Points, in no order, along strands that fork, close into loops and pass close to each other.
In the rows, 128 means zero.
Points whose rows are less than 152 apart are linked; no others are. Some points are linked to none.
Boka: [106 132  99 132 149 122 136 121 132 105 151  85 161 133 137 131 145 134
 108 157 135 155 112 122 107  88 137 134 117 109 141 133 135 115 101 102
  99 160 125 113 133 124 167 146 154 123 110 128 112 147 145  99 135]
peb: [130 159  59 101 142 110 117 106 130 121 140 126  97 126 129 161 137 103
 115 135 128 151  86 159 131 148 135 121 125 116 118 126 125 134 131  58
 108 160 160 112 131 131 132 133 128 125 159 135 111 132 135 162 134]
bipe: [123  88 151 145  84 110 148 129 125 157  99 182 100 148  96 141  96  85
 116 115 106  90 147  89 187 107 210 153 137 144 123 107  79 113 171 122
 137 121  71 170 134  87 132 123 139  75 155 128 162 144  89 111 108]
Tuma: [132 132 131  83  78 133  71 131 146 143  99 159  93 139 149 134 125 168
 138  67 169  78 160  84 124 107 146 170 168 134 139 132  98  86 106 129
 147 121 105 136  95 173  79 101 115  88 143 140 130  92 131 127 116]
rikol: [115 179 177  91 134 132 115 189 107 137 178 133  99 185 117  96 143  80
 188 119 154  91 147  52 120 120 140 103 101 117 162 152 118 117 128 176
  94  62 161 145 145 133  79 152 117 141 120 124 139 115 166  71 135]
Dev: [104 156  96  66 142 106 102 147 147 139 150 147  79 194 140  86 140 119
 190 145 108  84 161  44  94 132 176 119 118  99 139 138 134 118 116 110
  76  88 162 126 149 144  76  99 129  60 108 165 126 133 113 138 124]
zake: [131 136  95  88 170 101  97 103 164 142 102 104  96 121 151  76  98 160
 179 136  51 136 131 155 110 164 129 135 122 119  90 140 149 168  92  36
 109 167 176  90 104 128 113  72 133  91 123 150 126 124 137 188 165]
bef: [149 139 133  88  85 136  63 129 145 163  81 172  80 120 139 112 104 166
 147  76 145 113 182 117 140 152 138 152 170 169 125 129  97 116 104  95
 162 107 125 122  85 171  81  84  93  94 134 133 130  79  99 178 114]
zin: [113  73 106 151  85  88 149 103 138 131 112 181  75 129  97 165  95  90
 117 129 100  79 112 111 199 130 195 168 142 134 109 113  75 110 180  72
 145 137  72 167 120  85 158 104 144  72 159 132 132 153  84 145  97]
gosan: [163 109 143 177 138 153 160 109 146 111  70 129 167  73 110  87 116 196
  75 128  93 195 118 158 148 120 126 128 130 153 120 114 137 136 101 107
 169 172 103 135 103  89 170 148 134 154 155 128 169 130 126 126 138]
zulat: [141  90 157 187 140 149 148 121 132 111  79  96 184  91 139  80 119 187
 100 124  94 165 124 147 115  87 106 141 137 150 117 126 153 131  77 121
 163 164 107 112 115 110 167 133 135 145 102 121 142 122 128 124 133]
Geruk: [137 106 158 142 172 135 118 163 107 151  98 189 136 148 120  84 121 147
 139 142 105 147 180 140 158 157 128 115 145 167 112 135  77 175 128 100
 149  45 119 118  90 124 144 134  84 122  89 122 174 110  71 150 134]
reraz: [153 167 155  96 120 154 143 134 141 140 116  89 113  62  87 102 141 163
 129 111 133 175  90 142  79 154 100  86  94 134 111  84 190 137 109 169
 112 154 185 158 146 108 119 135 116 171 175 153 133  96 149 135 137]
riv: [119  64 137 140 169 118 136 156  89 137 141 195  88 175 139 130 106  64
 188 139  98  85 137 127 111 136 141 129 139 152 106 146 109 156 175 121
 140  70  95 110 129 126 131  96 122  81  68 143  93 133  57 155 132]
leti: [ 76  93  82 211 154 100 187 151 103 121 128 120 173 143 117 122 128  94
 108 226  77 147 154 122 153 144 183 116  88 104 116 129  94 113 175  51
 103 146 101 143 140  92 165 153 170 104  84 121 138 194 118  87 124]
lon: [101 162  95  96 145  87  61 115 136 114 198  81 125 178 164 173 173 111
 145 148 172 121 125 138  69 114  94 154 142 114 115 158 159 108 123 104
  96 139 164  89 123 179 132 106 152 112 109 122  76 152 148 139 132]
lusog: [135 147 151 149 167 161 111 131 123 118 120  67 158 109 128 113 148 157
 122 141 126 201 126 192  87 141  65  91 114 145 109 113 174 161 107 151
 113 153 169 106 125 120 150 140 105 190 103 111 135 128 128 159 150]
Zak: [108 127  65 112  83 102 139  82 179 103  89 124  74 107 101 119 102 164
  98 125 104 114  95 112 171 156 201 172 114 106  96 108 119  93 130  22
 133 220 131 157 115 100 133  99 170  81 197 157 143 151 152 150 127]
fizol: [136 178 156 125 144 154 164 139 124 128 155  69 134  85  85 125 148 140
 129 129 134 190  89 158  83 155  78  66  80 121 119  95 175 139 117 174
  88 144 187 146 156  98 142 171 119 197 148 124 132 127 163  94 147]
pav: [ 99 141  93 131 155  73 118 135  94 128 160 133 174 165 131 121 144 128
  90 194 152 154 158 119 191 113 157 139 131  92 161 158  67 117 140 106
  87  80 107 136 122 124 162 170 139 127 102  97 138 165 127  78 117]
ver: [177 146  96 124 106 138  95 107 119 146 125 159 135  99 126 166 139 151
  88 112 187 157 128 178 190 163  57 139 163 145 136 128 101 150 124 152
 140 107 135 133  85 149 123 149  86 184 163 103 138  82 118 162 117]
Ridi: [170 126 184 150 111 169 131 146 101 130 146 137 163 118 124 157 130 127
 118  94 191 133 144 163 137 140  59 110 146 144 133 131 138 137 132 223
 170 117 135 124 127 127  97 166 114 193 141 100 130 106 155 115 129]
febol: [131 152 155  70  76 129  31 136 143 144 137 121  99 151 153 132 144 158
 148  88 196  84 174 103 103 132 107 147 153 144 132 127 160 106  98 169
 141 112 161 122 105 197  52  95 105 135 127 113 102 114 153 149 127]
gub: [138 105 139 127  72 118 108 125 115 137  93 181 125 132 133 112 118 177
 106  95 149 100 172  96 211 113 144 172 181 139 153 133  66 108 132 134
 151  86  79 144  88 130 121 149 103 105 140  93 172  87  99 124 100]
Favep: [ 83 114 150 181 129 139 190 135 138 117 106  90 159 134  88  86 121 143
  95 196  95 141 163  72 156 117 210 127  98  85 114  89 138 105 111 124
  74 172 130 182 167  82 150 151 174  98 123 134 185 214 151  56 141]
rek: [159  88 158 189 134 156 151 118 128 103 106 111 193  86 153 131 138 166
  85 110 144 166 120 181 108  90  60 147 146 144 118 132 159 118 100 168
 172 170 101 114 119 133 161 143 150 175 106 110 123 137 124 113 128]
tarod: [124 125  80 107  69 111 138  84 172 107 100 147  68 111  92 165 110 122
  80 104 135 124  96 113 180 137 195 160 130 122 120  97 108  99 145  73
 142 189 102 170 115 100 138 115 146 103 205 161 130 136 137 148 118]
ditul: [103 159 132 107 171 141 166 180 107 125 172 118 121 162  90 114 147  77
 170 157 117 130 118  88 119 168 146  51  81 120 131 129 124 138 141 151
  89  86 181 141 168 104  98 151 105 146 124 149 120 135 141  95 130]
Forab: [141  91 206 152 134 149 145 148 123 140  94 163 133 140 138 144  97  91
 161  63 128  93 147 113  92 110 128 130 153 167 116 119 149 123 135 211
 181 120  96 124 137 131  89  99 137 109 112 136 119  97 111 136 114]
seva: [123 152 160 108 109 143  94 128 155 122 169  51 167 118 146 108 157 179
 116 128 172 137 132 128  82  82  71 144 102 119 124 129 196 114  81 177
 100 145 159 113 128 167 139 137 130 158  92 118 126 121 158 110 141]
valaz: [128 157 144 113  88 140 131 140 133 115 182 103 148 145 141 152 142 103
 114 113 190  96 106  91 121  63 116 146 122 109 164 142 125  97 111 174
 127 140 122 124 164 156 132 143 161 132 130 125 107 144 184  69 132]
tiri: [109 117 110 158 118  99 167 143 105 129 147 158 136 152  97 153 131  61
 100 174 123 116 141 121 191 139 197 114 114 111 144 112  87 120 187 116
 104 114  95 167 157  89 129 149 145 103 129 127 143 173 107  84 116]
Lata: [129  86  84 167 107  96 140  85 134 113 124 161 129 103 117 187 103 127
  82 123 128 108  73 164 202 110 111 198 163 151 138 151  80 130 154 108
 165 111  50 135 111 135 175 124 117 139 160 104 113 108 103 132 102]
Voses: [150  62 203 184 110 158 179 133 122 117  84 164 156 107 139 138  98  97
 124  67 114  85 134 115 107  79 153 151 158 157 126 131 143 111 138 203
 201 146  60 135 145 114 120 109 149 114 126 126 130 123 115  96 115]
Tene: [102 166  98 101  83 113 123 121 141 102 189  74 165 123 129 149 161 150
  66 148 194 122 114 107 135  53 110 165 124  93 164 152 121  85 102 155
 114 164 121 132 137 159 161 154 156 135 114 117 128 140 186  46 127]
ketap: [115 127 104 143 201 122 108 133 129 119 125 101 141 159 151  88 137 135
 169 162  69 168 130 150  94 143 109 104 115 129 106 145 149 165 107  63
  90 131 163  91 112 131 161 127 129 122  77 130 124 139 113 176 165]
liko: [138 100 160 151 116 131 139 134 105 117 132 145 164 138 149 143 128 116
 104 105 165 112 143 123 149  84 131 158 153 134 161 142 102 124 134 176
 161 116  84 129 125 140 131 143 137 134 116 107 128 116 127  91 110]
luved: [131 113 102 113 112 127  87 104 151 116 111 127 124 119 149 133 125 163
 114 100 132 118 121 141 126 109 125 169 155 142 117 133 119 112  91  73
 151 158 117 110 105 161 138 108 135 113 124 151 107 119 123 146 119]
rof: [133 140 147 102 144 131  78 143 149 147 101 125 115 155 134  49 124 178
 157 129 113 151 176 116 124 138 139 136 138 144 124 144 112 155  67  77
 120  91 149 109 110 146 123 100  97 102  94 135 141 106  99 160 137]
rul: [145 116  73 104  85 121 124  75 162 124 109 152  77 109 121 182 103 123
  98  84 133 110  83 127 162 135 145 168 152 141 129 122  95 105 152  84
 167 161 100 146 112 144 136  98 122 114 181 153  93 109 121 162 110]
veb: [ 94 190 157  82 137 138 134 180 117 129 194  98 112 163 107 109 152  97
 190 150 145 105 119  54 114 133 138  88  76 108 153 136 143 123 110 172
  69  93 187 130 173 124 102 146 124 132 126 144 119 131 164  84 144]
Nezoz: [125  97  54 114 129  78 145 113 128 130 140 186  67 151 136 158 108  88
 155 138 106  97  96 139 148 158 144 151 134 125 106 141  81 134 181  27
 133 120 117 120 126 120 152  93 137  84 141 152  80 131  85 181 116]
fen: [122 164 191  75 106 148  93 120 154 160 125  66 111  95 112  76 146 192
 163 110 135 116 131 127  75 138 101 109 113 140 116  96 214 136  79 199
  96 132 201 140 137 155  82  80 105 147 125 136 125 103 154 155 137]
nesuv: [ 93 178 107  83 155  98  73 130 149 121 197  68 138 167 153 123 163 137
 164 169 141 128 128 119  72 110 100 128 114 100 117 163 164 120 102 124
  50 123 185  92 131 169 130 127 135 110  82 132  95 153 146 121 146]
ner: [133 121 137 158 153 150 154 126 105 113 131 113 200 115 120 126 141 135
  76 156 125 182 133 169 140 118 114 106 117 111 140 129 112 143 121 148
 120 117 108 126 149 109 156 184 128 174 127 109 149 134 130  79 115]
mopi: [ 99 166 151  73 119 133 120 158 133 127 166  75 122 139 116  86 158 143
 146 145 135 111 122  60 104 100 144 103  87 105 158 125 152 120  74 165
  66 106 165 139 169 138 117 143 123 126 113 143 145 128 154  86 139]
bod: [113 155 107 150 135 120 162 139  98 130 170 127 184 124  89 155 127  61
  87 202 110 146 133 157 196 173 143  87  91 100 152 121  70 138 200 155
 103  80  99 177 184  82 132 180 115 171 146 100 142 176 146  51 121]
tema: [132 161 158 120 124 148  99 132 151 138 157  43 156 120 121 111 166 183
 117 135 163 175 119 165  76 128  42 110  94 139 108 120 194 132  93 176
  96 153 186 109 126 146 137 147 116 181 103 101 131 128 144 140 153]
goruz: [173 154 112 140 122 152 148 105 143 119 120 105 127  62 110 159 130 139
  78 117 147 211  86 200 118 155  56 104 121 145 121 101 160 152 127 141
 148 163 149 143 123 112 149 172 120 203 181 107 133 117 139 152 123]
Lapi: [ 84 150 117  98 132  92 134 149 131 131 167 103 133 191 121  86 154 125
 133 181 145 117 157  56 137 104 190 120 111  86 159 140 111 112 102  98
  66 108 139 131 148 132 125 147 150  97 101 130 150 168 133  90 138]
geto: [148 114  95 128 147 122 152  95 153 128  84 137 103  90 124 131 111 123
 125 109  76 152  79 165 130 156 140 146 125 137  92 111 131 128 136  51
 171 193 134 125 115  88 156 108 135 140 181 158 137 130 124 175 153]
kufet: [116 152  79 171 175 129 113 112 103 107 145  84 162 116 152 167 153 123
  96 172 116 208  94 191 105 140  79  98 109 124 126 124 116 138 141  93
 107 146 127 100 108 124 178 173 131 172 115 101 129 156 121 129 157]
toso: [106 141  30 101 100  78 160  84 154 120 113 122  66 107 120 132 118 145
 118 142 106 117  90 119 151 167 190 147 112  76  99 118 134 101 151   9
 126 205 151 135 123  96 125 106 173  79 189 157 117 145 160 167 131]
Zase: [127 118 105  90 122 129  64  93 173 122 116 101 117 117 152 131 129 169
 126  89 126  95 119 150  75 106 111 168 144 108 100 133 162  99  92 102
 138 177 150 115 110 188 118  65 147 102 127 150  75 136 151 147 133]
pator: [118 148 145 124 125 139 129 151 116 125 162 100 171 130 113 110 157 145
 100 150 156 155 147 127 150 101 118 119 125  96 161 140 100 128 115 168
 110 109 126 140 145 128 139 180 123 164 125 111 144 121 154  72 135]
fida: [103 178 130  86  98 109 111 116 161 120 190  28 144 109 140 120 169 164
 120 143 155 121 102 107  79  76 101 161  85  93 134 133 180  93  75 161
  74 166 174 111 139 175 162 137 139 122 108 130 118 143 187  83 141]
Modif: [100 136  82 135 129  92 172 156  94 133 170 161 144 148  93 158 132  47
 110 189 125 121 138 134 196 176 169  91 113 110 145 126  78 147 212 123
  90  68  97 165 160  97 124 152 119 117 129 109 129 170 117  91 115]
Bivif: [136  91 179 134  82 147 111 148 116 143  79 166 130 132 140  91 112 162
 139  85 137  96 182  78 151  88 157 162 167 156 151 133 106 104 117 165
 170 112  84 130 102 128 102 141 129  89 120 116 163  95 118 110 101]
Vokis: [ 87 183 109  81 121 106 105 118 145 124 195  49 127 127 141 149 171 140
 139 156 141 129  90 121  66 113  99 119  81  92 120 126 185 111  99 137
  63 154 183  94 157 163 146 132 138 123 121 137 102 149 171 100 154]
tulem: [146 147 193  88  80 150  72 155 131 156 104 132 103 138 143 128 117 148
 178  78 190  71 180 102  88 121 102 121 158 161 127 128 164 113 118 211
 164 128 139 118 107 169  40  89 115 133 120 111 128  82 152 147 120]
bara: [132 118  56 144 108  90 130  78 146 120 119 155  98 102 107 202 104 115
  83 114 136 131  63 158 201 137 126 170 156 144 137 125  79 129 167  74
 146 137  95 145 108 127 172 108 111 129 185 123 105 121 107 165 109]
kidu: [122 135 117  62 137 108  71 121 136 157 131 179  68 181 141 101 116 125
 187 101 114  90 168  84  96 148 166 138 155 130 118 148 113 113 115  89
 109  87 148 124 124 159  75  70 117  77 105 151 112 113  91 161 117]
luker: [137 144 156  95 154 138  86 152 117 156 111 158 104 169 107  71 125 141
 166 121 111 154 189 101 146 166 141 100 139 157 127 138  99 157 101 102
 109  56 149 119 104 126 105 116  77 121  99 133 162 110  81 168 130]
far: [129 134 151  93 132 150 146 148 141 148  97 154  81 129  97  99 107 105
 156 105  87 111 138  68 111 153 181  89 111 145 118  96 152 120 139 147
 134 125 146 150 145  92  88 104 129 100 159 176 164 103 129 140 123]
dumo: [141  93 112 140 159 125 179 105 132 121  82 141 106  98 129 120 113  95
 144 105  64 122  86 145 105 138 159 135 120 127 102 112 156 133 150  94
 161 187 129 116 137  80 135 100 157 124 154 165 121 139 127 172 145]
zeg: [157 140 169 122 129 163 179 109 156 124  96  83 132  60 102  84 139 179
 108 108 123 161 110 140  77 122 116  97  99 131 123  91 204 149  92 181
 127 168 157 144 145 106 139 136 120 152 144 131 152 112 153 127 142]
Ruri: [ 96 149  43 138 158  77 182 168 104 133 165 136 101 172 132 153 141  59
 158 183 100 136 112 132 111 186 143  78  93 102 119 147 125 146 186  71
  91 100 152 115 145 118 121 150 134 102 102 164 106 146 120 151 116]
kof: [158 119 191 149 122 176 117 149 113 132 118 116 166 130 133 109 139 153
 137 112 169 142 173 134 124 123  81 107 151 141 136 140 147 143 105 213
 152 117 136 120 119 127 104 149 118 164 103 106 139 111 131 124 131]
Bes: [100 104  60 174 166  91 176 157 106 122 152 162 123 167 134 142 138  72
 152 195  86 136 118 143 133 173 159  94  98 112 119 146 103 159 192  52
 100  94 123 113 135 101 155 142 131  96  87 134 116 162  99 138 122]
Fipa: [124  91  70 124 145  96 179 131 110 138 145 176  75 157 134 155 107  52
 177 136  94  74 110 124 121 159 163 124 125 109 109 140 122 134 203  79
 124 120 118 120 135 102 126  89 148  80 119 169  95 128  91 174 110]
sovo: [109 131 147  68  99 141 124 138 161 137 116 136  72 162 129 121 110 108
 179  94 105  33 137  25  98  91 209 145 126  98 146 115 150  91 125 154
 122 135 109 143 164 141  62  81 165  60 146 166 135 129 147  95 111]
lozat: [ 88 100  76 208 170 115 202 140 116 109 116 116 151 148 134 127 128  88
 156 199  58 154 136 130 120 164 176  92  73 102 116 129 128 139 179  69
 100 139 139 113 129  81 147 155 152 108  80 138 131 174 126 119 140]
visam: [ 99 142 126 145 208 139 114 137 119 110 144  92 141 163 142 122 153  95
 175 180  97 157 134 146  79 143 113  65  94 122 108 136 173 160 129 122
  78 112 183  94 141 127 126 132 114 139  74 136 113 150 129 160 155]
kuguv: [ 89 155 101  74 131 105 122 145 159 131 150 112  92 184 132  83 150 151
 168 174 114  99 148  42 113 121 197 123 100  81 150 148 148 111  87  89
  53 115 161 126 148 141 107 115 140  72 114 157 128 145 135 121 138]
Nopi: [147 127 102 157 127 129 153 105 137 122  90 129 125  82 110 128 122 154
  85 125  89 194  91 183 156 145 129 128 125 146 117 107 115 144 115  67
 159 175 114 135 102  90 180 153 129 156 170 127 167 129 118 157 136]
Fur: [147 142 198 124  92 164 128 158 126 133 118 118 141 109 121 102 134 164
 125  96 173 122 152  93 105 101 109 121 126 141 143 118 163 128  89 201
 130 136 135 138 127 127 102 149 130 141 126 123 150  97 149 105 131]
bugu: [143 132 147 126 146 151 152 127 137 120  92 132 105 116 114 108 120 122
 123 115  93 135 109 123 100 144 158 102 124 139 110  92 160 145 127 131
 134 153 138 135 144 102 122 120 131 135 148 153 140 119 131 159 138]
vodob: [147  78 161 179  88 142 183 100 130 102 110 148 158 104 144 172 107 103
  94  79 144  91  92 126 130  71 137 158 150 148 142 131 136  98 144 178
 201 177  58 138 138 127 140 112 167 130 150 136 111 135 148 101 108]
Sikes: [169 154 200 160 124 191 150 154 104 137 148 135 183 109 122 124 129 106
 123 120 163 134 151 150 140 147  69  80 110 127 141 144 136 134 148 241
 145  99 138 145 160 107 106 185 121 206 150  99 135 125 176  58 137]
ler: [157 137 116 115 111 112  81 113  98 130 128 171 125 123 135 163 123 156
 119 116 186 138 145 160 191 154  85 160 173 141 142 142  78 144 136 122
 140  68 123 125  79 165 128 139  78 157 136  96 130  89  95 174 105]
geku: [121 162  69 136 164 111  88 106 126 110 150  99 120 122 138 152 150 136
 112 154 121 196  95 182 111 145  89 114 125 131 117 132 120 148 125  60
  95 152 156  93 111 131 169 153 121 136 133 115 122 135 115 156 151]
leg: [115 180 185 117 107 146 125 175 100 133 181 130 133 182 131 111 141  78
 152 110 184  70 138  55 123  93 137 105 100 107 191 167 108 118 152 192
 119  73 137 144 166 132 103 147 131 143 141 103 131 130 179  44 139]
sope: [ 80 117  91 173 168 105 146 134  93 116 149 124 184 146 121 114 144 114
  86 223 100 169 152 145 176 132 165 115 105  96 146 138  68 118 158  84
  95 106  91 153 133 108 171 164 140 116  98  98 152 185 119  78 123]
lege: [136 135 119  99 152 126 103 122 146 145 107 136  99 150 127  81 113 142
 156 124  78 132 153 115 116 148 153 131 128 139 109 128 128 145  95  55
 126 130 148 111 113 129 119  95 124  96 126 160 133 114 107 179 155]
Lekit: [109 169 135 141 146 141 183 120 130 108 155  45 160  78 102 130 150 131
 123 158 110 182  89 141  66 119 105  73  56  97 119 118 183 133 124 162
  88 166 155 125 178  94 166 187 134 168 123 117 138 156 168  67 158]
Daz: [ 96 107 116 191 171 131 157 131  94 116 128 111 217 118 125 119 137 127
  77 202  84 185 142 174 158 133 139 108 109 107 132 126  78 132 150 115
 119 123  88 137 144  99 171 175 136 166 108  88 156 171 103  66 122]
zosuz: [127 128  28 102 137  77 138  89 135 115 136 150  76 128 148 168 118  96
 140 142 104 123  82 153 127 169 139 142 133 111 110 141 104 123 158  27
 129 154 140 111 120 128 147  97 138 103 161 161  86 126 120 184 132]
Rel: [110 114 143  86 126 137  43  91 177 140 127  72 125 127 157 121 121 177
 157 109  91  88 154 151  66 114 110 155 142 125 102 128 202 134  91 121
 119 166 175 105 116 195 103  36 138  98  89 135  84 139 149 172 146]
Tesal: [140 114 110  88 161 126 120  93 175 150  76 116  94  84 127  72  80 181
 162 115  14 120 143 118 116 160 158 142 119 110  91 121 163 162  98  51
 131 177 177 113 124 113  95  41 149  84 138 164 140 117 150 172 160]
Nir: [143 137 198 119 120 174 109 147 127 155  87 141 113 130 134 139 102 117
 180  66 153  87 158 107  86 130 112 113 148 171 112 114 173 124 124 219
 179 133 127 120 125 146  64  86 126 131 133 130 123  92 145 147 126]
Fatom: [118 120  96 123 150 116 111 103 144 104 119 100 140 138 152 113 137 161
 125 145 113 141 116 133 116  98 134 150 130 124 124 142 122 111  86  57
 130 166 119 109 116 151 166 130 143 105 112 130 115 126 129 128 142]
Dolug: [153  92 153 201 145 149 144 124  99 116 103 141 180  92 142 156 132 130
  99 110 136 165 113 203 128 122  71 135 154 147 129 122 129 148 134 158
 175 138 106 120 120 119 151 142 124 183 122 109 132 120 100 134 105]
Redu: [160 115 153 163 127 161 186 116 133 130  68 163 141  79  84 123 115 116
  82 129  82 168 123 149 169 169 163  89 119 151 119  82 116 142 165 133
 159 142 112 177 127  56 144 163 120 163 187 131 188 149 109 131 112]
sodok: [113 160 103 102 135 116 101 148 111 132 157 117 148 163 109  99 159 159
  83 170 147 161 168 104 181 117 145 128 127  88 186 153  71 123 104 120
  83  78 124 140 130 121 148 193 124 140 125  99 153 131 132  75 119]
dag: [182 116 119 176 133 149 169 106 133 108  96 133 150  58 123 173 124 140
  75  95 139 181  86 208 132 140  65 126 152 150 133 101 155 139 137 158
 177 166 101 132 122 106 150 153 116 198 165 113 137 135 128 151 114]
pibis: [170  92 131 180  92 132 161 109 110 116 127 165 171  79 145 185  99 111
  77 109 166 105 101 182 192 109  73 170 170 146 152 140 102 122 162 208
 181 116  61 132 120 142 133 147 108 161 150  84 121 101 121 110 102]
pim: [144 163 201  85  78 154  90 150 144 153 149  84 127 105 120  94 148 183
 145 101 188 113 152 109 101 129  85 111 114 143 128 114 173 122  86 216
 115 129 176 129 118 160  76 122 108 166 133 109 133  88 170 126 138]
zuf: [162 156  87 122 115 145 112 111 119 139 139 121 136  95 115 162 139 154
  79 126 169 201 103 190 152 157  69 120 141 142 143 117 115 133 121 129
 118 128 139 128 108 145 135 173  98 189 170 107 131 113 137 147 123]
Kinaz: [132 115 135  90 127 110  76 124 134 152 107 180  75 161 148 126 105 123
 168  84 129  87 150 112 108 149 137 156 177 153 104 139 106 122 130  89
 154  94 116 116 105 165  99  69 117  86 117 148  95 111  83 170 118]
vok: [133 136 122 161 163 159 135 130 116 118 131  88 180 112 139 135 155 141
  91 148 118 204 115 179 106 124  73  91 117 123 135 129 129 147 120 140
 121 141 138 116 129 111 163 183 117 177 106 102 128 144 130 102 143]
Tepad: [124 157 158  69 127 144 125 146 138 143 127 135  74 140 118 110 124 109
 174 104 106  80 122  40  95 134 181 101 114 127 139 108 158 108 119 160
 113 128 144 145 156 129  59  99 135  93 171 170 146 111 144 128 123]
kidaf: [157 131 125 112  69 120  88 118 109 152  98 187 127 107 142 130 120 189
 119  96 183 116 164 120 205 137 105 164 191 160 155 127  78 118 126 149
 155  94 109 127  76 147 105 148  89 124 149  88 152  73 113 162 110]
vaga: [124 106 142 167 198 126 108 135 120 127 109 135 135 159 151 106 118 106
 166 145  91 146 136 169 106 146  99 104 131 135 105 141 132 176 122  91
 134 108 135  99 115 133 144  97 123 139  66 133 106 135  78 190 135]
sanu: [153  89 150 190 153 144 148 136  95 130 109 164 179 102 138 128 118 137
 106 130 117 149 134 192 168 139  96 135 145 149 135 132  96 143 142 149
 169  86  80 130 113 122 157 154 107 170 117 108 146 121  85 127 109]
sumuv: [172 101 163 159  93 136 146 124  99 127 122 169 157 101 149 190 104 110
 116  89 190 115 124 170 164 126  56 147 165 159 138 120 126 131 155 220
 189 109  98 123 104 137 113 138 106 164 139  83 123  94 132 135 114]
lef: [135 164 186 137  97 156 141 156 112 118 185 121 153 154 146 120 132  87
 142  98 190  60 131  73 122  67 121 130  95  98 172 163 130 115 124 212
 133 110 130 126 167 143 122 139 152 137 131 110 120 134 190  43 146]
Livo: [129 129 147  92  86 140  77 132 147 124 128 125 125 142 153 118 137 163
 127  84 180  86 152  92 108  88 125 166 159 132 142 143 126  99  86 154
 140 130 133 117 110 189  95 111 125 114 118 131 116 107 147 108 124]
ruk: [127  96 151 120 116 107  82 142 110 148 124 196  83 160 163 145 103 115
 167  82 158  81 157 122 132 112 119 185 174 165 113 149  95 131 155 122
 161  59  95 112  94 160 115  99  95  89 100 115 102  97  72 158 111]
balu: [131  62 118 190 109 105 149 106 115 116 139 152 165  95 118 182 102 101
  73 129 141 106  83 164 193  98 110 184 165 135 147 140  95 128 173 158
 168 112  39 143 125 136 162 134 129 154 137  96 106 126 110 108 102]
niros: [162  91 158 149 140 147 158  98 136 103  84 142 117  98 148 159 110 106
 126  65 113  98  86 156  71 112 107 141 157 148 112 101 178 121 129 149
 195 185 102 121 135 123 119  74 159 139 131 152  82 121 133 157 128]
likim: [102 148 115 146 143 128 175 121 125 103 142  62 169 104 126 141 155 125
 109 171 121 161  94 122  84  93 124 101  85  90 131 130 157 116 113 134
  88 172 140 120 157 115 159 157 160 130 122 128 141 158 161  76 149]
Sanet: [116  57 180 150 145 113 106 152  88 129 141 181 102 164 159 144  99  83
 165 109 124  75 135 132 114 109 128 169 164 165 117 146  98 156 156 128
 161  58  87 106 121 144 140  99 111 110  71 115  93 117  76 149 114]
Viz: [125 105 161 154 101 133 162 139 126 136 110 162 130 147  91 135 121  89
  97 138 111 110 146  84 176 126 211 112 120 119 143  97  95 119 157 148
 130 128  83 182 149  86 113 145 144  95 159 129 175 167 120  85 114]
Saf: [157 123 122 120 106 135 121 102 142 121 100 153 116 108 133 150 115 147
 104  90 146 129 111 140 139 122 126 154 155 150 119 112 114 121 117 113
 167 142 117 128 107 138 129 116 109 127 159 137 122 100 117 159 111]
Non: [119  74  98 130 171 105 160 156 107 140 145 178  84 180 145 127 105  58
 199 135  80  71 133 107  88 167 155 101 117 107 100 142 146 148 175  91
 123 101 127 114 135 111 111  79 148  63  80 165  89 129  85 172 122]
Vad: [112 142 160  94 131 156  57 114 160 143 142  60 129 127 140 101 136 178
 154 121 125 106 156 139  81 114 105 124 123 128 110 124 206 144  90 164
  98 132 184 121 130 166  99  68 125 135  94 131 110 124 149 178 150]
Nafov: [122  81  84 120  83  81 133  93 138 139 122 197  54 144 126 164  92  94
 127 117 112  70 110 105 176 128 171 189 153 141 119 133  70 115 178  63
 139 106  72 143 118 113 149  85 126  71 150 145  98 134  81 169 106]
Refog: [153 103 180 145  70 154 138 140 119 124  70 161 156  95 147 107 112 167
 127  82 165  94 168  69 151  66 121 156 167 151 157 132 124  90 108 214
 191 151  83 125 117 140  95 138 140 104 128 106 163  97 153  95 110]
gugok: [148  99 140 162 161 130 135 135  93 143 106 174 142 108 124 131 113 135
 121 135 108 158 132 185 169 147 108 128 145 153 117 118  81 170 141  99
 154  75  98 127 102 123 168 131  93 147 128 117 144 115  64 160 124]
fum: [107 152 129 124 189 145 118 152  99 110 166 103 142 164 114 128 159  91
 163 161 132 160 135 138 104 152 104  66 100 126 128 141 134 153 123 149
  93  92 172 117 152 132 124 159 109 164  95 127 112 139 132 122 141]
kag: [125 162  68 112 159 103 148 134 120 123 156 132  94 144 122 163 143  74
 144 153 120 144  88 135 122 171 144  83 110 117 123 124 124 144 157  92
 106 136 162 119 143 119 122 145 124 127 144 157 114 137 124 162 124]

A fork is a point with three links, a tip a point with one. Leave the first point through the second and follow the links. Name the first fork or tip that comes.
Voses, Forab | Kinaz
sovo, Tepad | Dolug
lon, nesuv | vok
bod, Modif | Nezoz
Nezoz, Nafov | bod
zeg, reraz | luved
luved, Fatom | zeg
rek, zulat | sovo
Dolug, sanu | Tesal

A tip is a point with one link. Name the tips that can be reached along the links from each point below, in the order of the rows.
visam | Tene, mopi, vaga
rek | sovo, Tesal, Refog
seva | lon, bod, Lapi, vodob
Vad | toso, zeg, Sikes

A piece is all that can be reached along the links. How many separate loops has the piece of each point below (a circle has one, a figure eight two, a Y none), and how many tips (points with one link)?
lon | loops 2, tips 4
rof | loops 0, tips 3
pim | loops 1, tips 3
rikol | loops 0, tips 3
